Each scene shows the same named points in several views. A view is turned or mirrored, shifted and resized as a whole, has a little noise and may leave points out.
In the rows, zero is written as 128.

Scene 1
View 1
k388: [138 152  77 174 191 182 105 136  76  92 151 145  74 108 126 126 137 164
 147  85 129  85 184  83 147 111 143 111]
k537: [134 156  63 147 151 178 120 124  76 150 134 148  97 123 136 173 158 137
 154  94 123 108 184  92 150  95 159 107]
k73: [147 131  58 163 195 105 178 107 182 161 137 153  56 117  81 191 155  67
 129 103 178  68 144  80 193 149  94  52]
k420: [121 133  77 170 167 144 157 116 114 123 137 140 114 111 116 167 158 103
 166 111 130 110 164  81 185 130 157  81]
k47: [154 160  56 142 172 172 116 124  97 157 141 149  59 125 128 176 148 134
 129  85 143  84 182  88 140  94 123 108]
k631: [129 142  83 185 194 170 118 134  87  78 151 143  85 102 118 120 137 155
 157  91 129  88 176  81 162 126 148 100]
k14: [117 128  90 179 167 151 157 118 101  97 143 126 134 105 131 157 153 106
 174 121 114 126 170  69 183 130 170  96]
k328: [133 129  83 171 177 142 163 113 124 112 146 124 112 109 130 172 151  90
 153 121 127 115 168  61 176 128 143  96]
k450: [156 141  64 154 188 138 153 113 143 149 145 137  63 119 116 187 149  91
 124 104 154  83 167  69 161 121 105  92]
k534: [166 156  39 139 192 130 143 114 161 194 135 166  17 130  86 197 152  97
 107  78 187  47 158  94 161 119  78  68]
k833: [114 147  70 155 138 168 137 122  75 144 128 150 129 119 129 173 166 128
 177 102 116 124 177  99 174 107 185  90]
k192: [143 146  54 140 155 141 158 110 130 184 130 147  87 128 118 209 165  87
 141 104 146 100 165  86 169 110 131  82]
k372: [158 140  81 169 204 159 135 121 117  97 159 119  70 110 138 154 134 115
 126 106 134  92 180  51 145 116 111 121]
View 2
k534: [122 120 104 152  58 224 154  96 192 193 140 109  84 126 142 198 112 188
 204 174 138 127 131 132 129 107 113 127]
k14: [ 93 126 124 108 106  68 134 114 143 146  80 106 133 152 100 171 114 116
 145 152  70 187 150 131 144 141 128 131]
k631: [ 97  81 120  98  83  96 167 138 147 123  61 103  97 155  83 204 113 118
 164 152 107 144 140 114 146 120 146 144]
k73: [112 150 130 150  70 172 131  71 190 191 130 126 111 137 149 186 111 185
 184 168  99 143 110 112 102 124  91 139]
k388: [ 99  69 108  98  81 113 174 150 144 124  65  91  90 150  80 205 113 116
 171 155 119 145 153 124 161 115 155 136]
k537: [110 102  95 114 101 126 155 144 151 160  97 102 111 146  94 175 119 117
 161 152 118 170 177 168 181 123 155 108]
k450: [102 123 108 131  73 162 147  98 163 172 117  84 106 125 128 184 108 164
 188 175 101 165 142 124 135 121 115 132]
k833: [110 121 108 114 117  93 138 136 155 164  93 129 128 159  95 164 125 107
 142 141 102 177 170 173 175 135 150 106]
k420: [102 131 124 119 100  98 135 108 159 161  94 119 127 151 110 174 115 131
 153 152  84 172 144 136 141 134 125 127]
k372: [ 87  95 105 107  70 129 164 117 137 136  84  55 100 125 104 194 103 144
 186 177  93 170 150 105 144 119 129 146]
View 3
k328: [135 116 136 146 137 106 141 111 131 121 148 135 110 148 123  95 119 134
 147 151 143 153 108 163 119  80 124 132]
k372: [105 117 143 122 132 125 143  99 122 111 153 149 111 158  89 106 106 119
 160 157 124 154  93 160  92  87 141 101]
k388: [122 102 150 114 147 134 148 114 111 123 138 140  93 156  94 104  97 115
 135 145 113 126 109 162  73 126 128  64]
k537: [153 125 137 127 136 104 133 146 113 127 141 133 106 137 114 116  96 105
 135 153 116 125 131 173 105 115 122  76]
k420: [151 112 139 148 141 108 139 122 126 127 143 123 102 140 132  99 119 139
 141 147 140 135 115 157 115  93 114 129]
k833: [172 117 135 141 146  96 137 148 120 137 132 125  99 135 138 101 106 120
 120 145 130 126 138 176 118 116 111  94]
k192: [154 141 135 144 114  95 120 146 119 118 158 117 121 119 121 135 110 120
 172 166 127 126 119 155 124  80 120 130]
k14: [148 105 136 147 153 106 149 113 134 131 136 135  99 153 135  80 119 137
 123 141 147 152 118 171 118  96 118 121]
k47: [133 133 143 118 121 115 128 138 107 115 153 131 113 134  93 135  94 103
 165 164 108 121 114 158  92 106 129  81]
k534: [126 142 152 128  92 124 110 137 103 100 175 100 121 107  86 171 107 127
 219 176 107  94  90 114  86  78 120 136]
k450: [123 132 142 135 113 113 127 119 119 108 163 126 120 133 100 130 112 126
 183 166 125 135  97 144 105  74 128 131]
View 4
k73: [104 139 138 132 141 110 134 159  90 207 131  56 138 135  90 155  84 122
 160 105 116 122 109 143  88 138 155 113]
k328: [115  96 138 113 129 110 117 175 139 163 145  86 142 127 109 136  88  97
 151 123 145 120 130 123 146 116 130 112]
k192: [132 135 156 131 128 121 108 179 112 174 152  69 162 111 108 121  95 107
 160 137 123 124 100 153 124 136 142 106]
k47: [138 134 161 136 132 112 104 162 128 146 186  82 138 111 139 129 109 110
 137 134 121 126  91 170 132 115 128 148]
k537: [145 116 161 130 115 123  99 184 150 150 187  92 148 114 134 108 114 101
 135 142 126 113 105 157 154 115 127 134]
k388: [129 103 148 126 122 106 114 160 162 144 197 100 112 134 146 133 116 107
 114 118 128 111 117 151 149  93 120 170]
k833: [144 102 155 127 102 132 103 202 160 169 178  94 156 124 119  95 114  97
 137 141 128 100 122 139 165 119 133 118]
k450: [116 130 147 127 144 105 117 156 109 163 150  71 139 118 115 149  89 111
 153 121 129 132 103 150 115 123 135 125]
k631: [121  93 140 122 120 106 122 163 164 157 186 100 109 143 134 138 112 107
 116 110 131 106 129 137 147  94 124 163]
k372: [114 105 142 117 144  94 115 147 136 134 163  89 121 122 133 156  92 102
 138 119 144 134 115 142 138  99 117 147]
k14: [121  81 139 112 116 116 114 187 160 162 154  96 144 131 112 122  96  92
 143 127 147 109 140 116 163 111 128 113]
View 5
k450: [136 107 121 154 131 134 130 123 156 139 115 116 126 140 130 102 147 182
 117 134 180 125  91 112 131 166  86 121]
k328: [147 115 107 148 127 124 121 105 159 136 116 100 116 162 112 124 128 178
 143 151 168 130  99 128 158 145  99 128]
k537: [162 103 122 150 143 155 115  98 179 154  92  73 112 131 150 134 136 172
 147 145 153 108  85 110 147 170 116 168]
k47: [153 105 123 159 138 155 120 113 174 157  96  94 119 117 157 113 149 177
 126 135 167 111  91 107 125 182 106 147]
k14: [158 117  99 143 127 129 118  97 167 141 111  84 116 166 106 138 119 181
 159 158 152 125 101 139 173 141 110 139]
k534: [122  96 132 148 137 149 152 146 159 146 114 123 148 118 144  84 168 197
  87 112 180 114  73 103 112 193  67 118]
k73: [117 102 119 133 130 127 157 142 148 130 129 125 151 152 106  95 154 204
 100 121 175 124  75 123 140 167  60 106]
k631: [168 125  87 161 121 150 115 114 184 173  98  86 125 125 123 126 130 193
 146 152 145 119 125 151 150 171 124 127]
k420: [148 110 107 138 131 133 130 108 165 140 112  89 127 159 110 130 129 188
 144 147 154 121  90 133 165 151  98 139]
k388: [171 122  94 167 125 158 109 111 188 177  93  85 120 113 140 124 134 186
 144 150 148 116 123 140 140 179 128 136]
k192: [135  95 134 136 143 137 137 113 157 129 112  99 126 151 133 116 145 179
 124 131 172 115  65 100 144 162  81 149]

In a view up to two points have been moved. Name them for each view, in the order of its rows, or write -.
view 1 -> k73
view 2 -> -
view 3 -> k388, k534
view 4 -> k14
view 5 -> k537

Scene 2
View 1
k627: [103 152 123 138 168 133 159 138 158  88 152 141 124 110 124 137 130  90
 116 152 109 134 117 130 128 120 125 135]
k184: [134 145 128 145 144 127 157 123 153 103 144 132 105 116 128 133 118  93
 121 142 150 142 131 143 130 109 137 150]
k374: [135 157 144 154 140 135 167 169 145 119 157 147  78 126 128  94 134  86
 116 132 126 141 134 162 141  87 113 154]
k91: [ 90 177 138 130 186 131 177 167 156  86 158 153 117 104 127 138 156  82
 116 146  65 126 104 123 124 114  96 119]
k999: [109 158 123 131 176 121 155 127 161  93 145 147 108 119 132 138 136  98
 115 152 117 136 119 132 136 109 134 139]
k936: [144 135 128 151 129 131 156 114 150 103 142 122 111 110 124 137 105  91
 125 140 166 145 135 143 123 115 141 153]
k861: [100 142 116 145 165 138 149 140 161  91 155 142 128 117 119 121 123  92
 111 157 116 136 122 139 135 120 133 143]
k699: [110 134 129 163 134 159 165 163 148  92 166 124 144  99 105 120 110  74
 122 146 116 134 122 142 115 133 108 140]
k126: [121 137 127 160 138 147 153 159 151 108 160 138 111 123 117  96 116  87
 113 146 133 141 134 158 138 109 127 156]
k162: [122 149 134 153 145 140 162 162 149 107 158 142 103 120 122 106 127  85
 116 142 120 139 128 152 135 104 117 149]
k153: [116 151 119 131 171 119 150 109 163  91 139 142 111 117 132 147 127 101
 117 153 135 139 122 130 135 112 146 142]
k823: [105 118  92 143 161 132 125  88 171  84 140 130 145 122 118 141  98 107
 110 170 161 142 130 134 138 135 173 153]
View 2
k91: [ 54 161 178 188 165 112 209 131 107 122 110  86 108  75 144  70 153  76
 114  50  83 130 101  83  96 132 171  82]
k627: [ 72 146 159 175 136 125 162 112 119 147 128 107 139 107 159 106 134 111
 130  71 105 125  93 105 132 130 139 108]
k861: [ 84 148 164 160 128 138 150  94 110 153 140 111 142 109 164 108 135 111
 122  87 106 121  94 114 145 143 126 107]
k374: [137 175 170 141 175 190 137 105 109 116 128 115 119  60 115  98 147  78
 148  70 143 153  91  86 184 121 137 136]
k126: [121 155 164 146 145 176 133  86 102 141 152 125 143  85 126 113 137  92
 137  88 128 132  89 111 183 130 118 128]
k153: [ 84 149 146 163 130 127 129 117 145 156 109 106 143 128 189 120 124 146
 145  70 130 135  95 102 144 131 134 128]
k823: [ 81 127 139 152  87 126 103  80 136 191 146 123 176 165 210 146 110 171
 134 105 122 110  90 139 163 150  96 126]
k184: [108 148 143 162 140 154 121 113 135 149 129 121 154 111 148 128 122 128
 159  72 142 140  89 104 172 114 127 143]
k162: [113 160 167 155 156 170 146 100 104 131 139 116 133  77 124 103 140  85
 138  76 124 137  91 100 169 125 132 123]
k699: [ 82 128 157 188 129 148 169  93  85 153 181 129 168  94 100 120 126  81
 128  87  93 110  84 129 158 114 120 106]
View 3
k936: [148 105 115 119  87 150 149 136 103 102 129 142 140 147 155 132  90 136
 103 135 124 111 136 139 125 128 106 125]
k162: [128 115 134 156 110 142 139 127 119 128 112 118 176 116 141 146  70 142
 116 141 112  90 130 124 101 137  97 131]
k627: [141 135 147 145 106 143 128 125 139 130 108 109 139 121 141 140  90 167
 141 131 115 108 137 131 106 137 123 130]
k126: [129 108 135 151 108 143 141 136 110 120 124 122 171 117 137 144  67 132
 103 138 120  99 138 130  93 130  97 128]
k184: [138 112 123 131  94 152 149 131 112 117 119 133 145 139 159 131  86 145
 114 141 118 106 138 140 119 134 111 130]
k699: [156 125 140 147 107 124 111 133 132 101 125 117 160 117 105 158  87 145
 119 113 126 100 122 110 102 123  95 114]
k153: [136 125 138 130  98 157 147 129 127 131 112 121 122 136 166 124  94 164
 134 141 116 119 149 149 116 138 134 136]
k999: [131 131 143 145 105 153 141 124 134 140 103 112 137 124 161 131  87 168
 141 143 110 109 144 142 109 142 129 138]
k374: [117 107 122 163 109 149 151 123 108 135 104 124 197 117 155 143  59 136
 107 155 104  76 125 125 104 143  86 137]
k823: [146 113 152 114  94 154 143 154 115 110 148 125  89 136 147 122  94 144
 115 123 141 153 174 161  96 119 145 125]
k91: [137 156 154 168 118 136 115 106 164 150  80  90 161 106 137 151  91 190
 169 134  98  85 119 112 109 149 119 134]
View 4
k162: [161 180 128  67 127 123 107 106  49 132  89 189 165 103 108 137 191 140
 156  92 155 197 177 124 177 114 141 102]
k153: [121 152 137  77 120 131  77 130  81 137 109 122 119 105 149 143 171 189
 125 122 128 154 152 125 149 148 143 129]
k627: [126 176 140  80 144 112 103 137  63 121  99 157 132 130 133 135 202 166
 141  98 134 171 147 133 161 156 166 126]
k936: [134 173 142  95 112 131  76 102  89 180 101 114 140  69  92 149 181 139
 109 145 173 170 181 119 155 134 112 101]
k126: [170 165 131  74 131 121 105 108  56 149  91 170 181 103 104 153 185 127
 147 113 158 191 193 115 188 115 136  95]
k999: [128 160 133  68 126 128  90 129  67 119 103 152 126 116 151 134 178 191
 143  99 123 167 147 130 154 142 156 130]
k861: [143 157 138  80 152 110 109 140  62 131 100 151 155 136 135 152 195 155
 141 112 132 169 166 123 178 150 164 118]
k823: [132 110 150 104 149 116  79 156 102 179 119  58 152 123 152 189 170 165
  93 184 128 127 183 106 175 172 142 119]

In a view up to two points have been moved. Name them for each view, in the order of its rows, or write -.
view 1 -> k126
view 2 -> k91, k699
view 3 -> -
view 4 -> k823
